Points on a hilly landscape, in no order, each with its height.
A climber steps from a point to whichever of its 2 nearest points has the largest rise for the distance, and stops where none of them is higher. Distance is the straight distance between rows; heights are no part of it.
tos: [-18  -7   2   3   0   2  12  -4  -5  -6   2  -6   9  -3   6   2  -4  -7
  -7   9]  h=470
Gibun: [  3  16  -9  -9  10  -6   3  10   7  -2 -21 -10  -8  -1  -4   0  -7 -13
  10  -3]  h=416
vusam: [ 18  12  13 -15  -2  -8  14 -20   1   7   4   0 -11  11  15   1 -12   2
 -15  -2]  h=9
Lupog: [ 21  13   2 -21   0   8   7  10  20  -7  -7   1   4   4  -4  -4   6  -9
 -22 -23]  h=459
Tuz: [  7  11   1  -1  12   4  11  10  22   7  10   5  -2  -7  -1   0 -20  21
 -11 -27]  h=578
gadim: [  3   3   9 -12  -9  -4  -3   0 -13  -6 -13   4  -3   3 -10  -2   4 -23
  10   2]  h=516
dovop: [-11 -21  -1  -1  -8  14 -18 -34  -8   3 -14  -3   9  -3   5  -9  -5  -3
   1  23]  h=275
zal: [-28 -21  -1   0 -10  -3   0 -10   9  -8  -4   5  -8   7   5   3  -2  -8
   2  16]  h=277
Pon: [ -4  -1 -18   1 -11   3   6  16  17  -2  -1  -3   5  -7 -20   3   4 -14
  -1 -18]  h=532
Gug: [ 15   9  11 -11  18   5   8 -16   9   2  16 -16   6   7  19  -8  -5  17
 -12  13]  h=93
gaz: [-12 -18  -4   7 -11   1  12  -5 -15  -3   3   4  18  -3  11  -4  11  -5
 -12  19]  h=523
kab: [ 25   8  -2 -15  -1   3   5  16   9  -6 -15  15   6   4 -10 -11  15 -25
 -10 -22]  h=421
gesup: [ 21   4  -4 -14  15   8   0 -30   5   9  -1 -12  11   5   8 -20  -6  18
 -12  29]  h=208
Lidan: [-17   6  10  -9  13  -5   9  12   1  -9  -8   0  -3  -7   3   2   1  -6
   5  -8]  h=144
gere: [ -7   1  -2 -18   0  -6   6 -11  -3  -9 -28  -2   3  -7   7 -11  -5  -8
  -8   5]  h=358
mamo: [  3  13  15  -4   8  -1 -17  -8  -6  -5  -2  -8 -14   9   1   6   5   1
  12   7]  h=559
neluv: [  0   5   4  -1  -1   2 -24   4   7  -5  -5  -8 -20   7  -3   6   9  -1
  27  -3]  h=603
vudan: [ -5 -14  -4  10 -23  -3  -3   3 -22  -6   4   3   2   2   9  -2  24   0
   5   2]  h=218
lise: [ -9 -11 -11   7 -13  12  -8  17   1  -3  11   2   5   3  -8   3   2   7
   3  12]  h=679
fem: [  5   9  -1   8   2 -14  23  -1  -8   8   7  -9  -4  -2  16  11  -7   3
 -10 -15]  h=34
Pezi: [-20  -5  -8   5   7  -2  -2  -9  14  -6  -5 -21  -8   3  -5   1  -2  -1
   9   6]  h=395
gusa: [ -6  -3  -1 -12  -6  -4  -3  20   0 -10  -2  19   7  -1 -12 -12  24 -12
   4 -11]  h=349
zuv: [ 16  12   4 -25  13   3   5 -21   5   2 -11  -3   1  10   7 -20 -13  15
  -9  20]  h=222
Linu: [-23 -19  -3  13   1  -3  -2  -3   7  -2   4   8  -3   9  11   7  -8   3
   1  29]  h=250
goru: [ -2  -1   9  -8  -5   8  -8  -9  -5  -6   1 -11  -2   5 -14  -1  -2 -18
  12  14]  h=473
laruk: [ 17  -1   7  -4 -14  17 -14  -5 -19  -1   2   1  16   3  -5  -4   6  -7
  -6  16]  h=588
Tiz: [  0  -1  -5  10  -3  10  -9  15   8  10  16   9  -2   3 -22   9 -11   7
   1   4]  h=758
gul: [ 2  0 10 11 -2  2  2  0 -4  4 30  0  8  0 -3 12  4 -1 -8 -8]  h=615
gega: [ 12 -12   0 -10 -15   0   1 -16 -26  11  -7  25  20  -1  -3 -20   5  -3
 -17   6]  h=617
zata: [  1  -9  -6   3  -9  11 -14  16   9   0  -6  -6 -18   1  -6   4   2   0
  37  -9]  h=550
Dedi: [-17 -10   3   1  -3   8  -6  -2   6  -7   4 -17  -7   4 -10   5  -2 -10
  20   6]  h=432
ludid: [-15 -13 -20  22 -14  -7  12  14  -7   2   8   3   4   0   3   4   8   6
  -3   3]  h=132
fepen: [ -4   9   9  -8  27   6   8  -4   1  -5   4 -19   7   0  20  -7  -3  16
  -8  13]  h=103
mino: [ -9 -10   6  23  -4   3   2   5  -7   8  24   5   4  -9 -11  10   1   2
  12  -9]  h=693
kezi: [ 12   3  -2  -1  -2   7   2  19   5   6  15  16   7  10 -17   1  -6   9
 -17   0]  h=700
felap: [ 17   2   5 -15  -5  11  13  10   0   1  12   5  15   8  -7  -6  -3   4
 -21   2]  h=652
Sibe: [ 33   8  11  -1   4   5  -7  -8 -10   8  13  -5  12   2  23   3   5   7
 -13  20]  h=551
rusa: [ -1 -17  -6  -1 -20  -2  -4 -11 -25   1 -10  20  20  -7   8 -16  15   4
 -17   7]  h=668
dozug: [ -8   2   4   7   9 -17  11  10  -5   6   3  21  -9  -8  -4   7  -8   3
   4 -15]  h=629
rorum: [ -2  -7   4 -12 -22  -1 -16 -10  -9  -8 -14  16  -2  -1   1  -8  17  -7
  -4  -1]  h=287
besis: [ 15  13  16  -2  11  -1 -11  -6 -12   0   6  -2  -2  10  13   5   2   4
  -5  12]  h=530
rif: [-10   0 -18  19   0  -8 -11   3  16   5  -6   3 -17 -10  -3   9 -11  20
   6 -10]  h=62
Nimat: [ 15  16  -7  -1  12   7   9  14  25   7  -1  -8   2  -7 -12   1 -15   5
  -7 -30]  h=543
rinu: [-19 -20   1  -1  -6   5 -12 -26   4 -12  -9  -9  -5   5   7  -3   0  -2
   7  21]  h=305
gabo: [ -5   1 -14   6   1  -7 -13   2  29   5  -5   8 -17 -10 -13  11  -9  -3
   8 -18]  h=47
Pobud: [  1   8   0   4  11  -2  -5  -8  17   9   9 -11 -10   1 -19  10 -18  -2
   5  -6]  h=368
togig: [  0  -4  -2   2 -17   2 -17  -5 -17  -7  -6   1  -2   1  13  -2  14   2
   3  11]  h=257
vebod: [ 17   3  -6  -6  -4  -6   2  24   0  -4  -6  17   6   6 -20 -13  22 -20
   2 -17]  h=385
lerez: [ -9   6  -5  12   7   3  -7  19   3  -2  -2  -4  -2 -12   0   5   2  12
   9 -21]  h=97
zemam: [ 11  17  10   8  17   1  -6  10   0   6   3   4  -8   1  -5   7 -15   6
   9 -13]  h=553
zogar: [-10   2  -3   8  11   2   8   1   2   3  11 -10   5   0   4   7 -11   8
  -3  10]  h=431
Salot: [ 19   6   9 -12  -5  15  -3   5 -10  -6  -1   0  11   8 -10  -7   1  -6
 -15   1]  h=612
febup: [  9   9   7   3  -3  -3   2  10  -7  -1   0   1  -4   4 -11   6   7 -15
   7 -14]  h=566
Gesus: [ -6  -1  -4   9   5   3 -13  18  10   2  -6   4 -12 -12 -11   1 -10  -1
  34 -14]  h=510
lek: [  8  13  -7 -18   5  -5   1  -9   7  -5 -23 -13  -4   1  -1  -6  -4  -5
  -4   1]  h=384
bab: [  5  -2   7  14  -8  -7   3  13 -13   7  17  11   0   2 -18   1  11  -5
   8 -15]  h=621
san: [-14   3  -1   3  19  -5  -5 -16  20   3   1 -18 -15   1 -18   6  -8   0
  19  -3]  h=359
nur: [-22 -24  -8  24  -4  -1  -3   8   6   4   7  13  -9   2  11   9  -4  15
  13  10]  h=220
dom: [-10 -19 -14  16 -25  -6  13   7 -16   0   3  -3  -1   5   1  -2  16  -4
  15  -2]  h=174
Kavo: [ 11   9  -1  -2   3  -4  23  18   9   6   8  13   4  -1  -3  -3  -6   9
 -12 -27]  h=624
ferim: [-24  -9   8   1   1  -3  -1   9  -3 -13  -7   3  -9  -1  10   0   7  -2
  17   4]  h=168
dopu: [-19  -7  -5 -11   6  -1  -4 -21   8 -11 -21  -9   0  -1   3  -9  -3  -1
  -6  16]  h=333
duz: [-11   0 -10  26  -1 -13  -1  -4   2   7   4  -1 -14  -6  11  17  -6  16
  -3  -6]  h=78
vigev: [ 11   1   5 -19   3   6  -3 -29 -10   5 -13   1  10  -2   7 -12 -17   3
 -14  17]  h=236
gunam: [ 12  -8   2  -5 -23  -4   6 -13 -23   5   4  14  10   4 -10  -9   6 -13
 -13   8]  h=589
Nadi: [  7  13   6   3  22   3   0 -10  13   4  16 -18  -3   5   8   6  -5  20
  -9  -4]  h=79
Vig: [ 20  -7  11   2 -10  -1  -1  -8 -25   8  14  13  16   2   5  -2  12  -8
  -7  16]  h=641
baniz: [-15  -7 -14  17 -13 -12   2  -2  -4  -1   2   5  -5   1  15  11   6   7
  -9   7]  h=102
Vafit: [ -4  14  10  -3  20  -2   4  -3   2  -5  -3 -22  -3  -2   4   3  -2  -2
   3  -9]  h=125
zimo: [-10   2  10  11  15  -4  -3   5   4   6   6  11 -11 -12  -6  10 -15   8
  13 -10]  h=587
Noga: [ -8  -5 -17   5 -14  13  -4  18   8  -4  -4 -12   1   1 -15   3   0  -3
  13  -4]  h=601
dig: [  3  14   6 -11  23   3   6 -10  -6 -10 -10 -26   3   3   7 -11  -2   5
   1   7]  h=113
musaf: [-12   9  -4  -5  12   1   0  21   9 -11 -10  -3   2 -12   0   1   9  -9
  10 -21]  h=122
Tik: [  5 -10   3  -6  -6  15 -12 -25 -18  10 -12   3  20  -5   3 -11 -11  -1
  -7  20]  h=251
loluk: [  7 -13  -6   5 -14 -12  16  -7 -25   7   5  13  22  -5  15 -12  14   1
 -20  15]  h=594
Rosad: [  7  19   2  -1  18 -10 -13 -12  15   0   1 -14 -17   8   1   6   2  14
  -4  -5]  h=65
Gemim: [  9   8   1  -2   1   1   5  -2   6   8  15  -6  -3   7  -6   9 -14   4
 -10   4]  h=399
Sop: [-11   2  -8  -3   6  -1   1  16   6  -2 -18  -6 -12  -6  -3   3  -4 -16
  32  -4]  h=463
tegut: [  3  -5   1 -19 -13  -2 -15   6   0 -11 -19  23   1  -3  -3 -11  24 -18
   7  -6]  h=314
dano: [  0   7   0  23   6  -9   8   0  -5  10  15  -1  -3 -13   6  14  -6  13
  -3 -20]  h=56
dofa: [-23 -14   2  18   3  -4  -6  10   1  -2  -2   4 -17  -2  14   7  -3  12
  25   1]  h=193
desiz: [  6   5   2  -5  -4  -8  22 -17  -1   2   5 -12  -3   3  18   3  -8   1
 -20  -3]  h=18
tup: [ 12  12 -10  -9   1   4   4  15  20  -2  -7  -5   3  -1 -11   3   1 -12
  -8 -21]  h=497
fuza: [ 15  -4  16   2   2   5  -1  -4 -14   6  18   1  22  -8  22   2  12  -2
 -10  21]  h=591
Zomef: [ -2   3  -1  -7   3 -17  20  13   3   5   2  18  -4  -1  -1   1  -2   2
 -12 -10]  h=680

Call two points neighbours if one is among the 2 nearest of the other. Go from one point of each pair to the other, from neighbour to neighbour, staying as high as possible. Name the lowest point that can't be avoided.
Tiz, Zomef: tup
Vig, neluv: besis
Tiz, rusa: laruk
Vig, rusa: gunam

For each start below, name the point where the climber stops.
san: mino
vusam: rusa
gere: neluv
Pobud: rusa
baniz: Tiz
vebod: Tiz
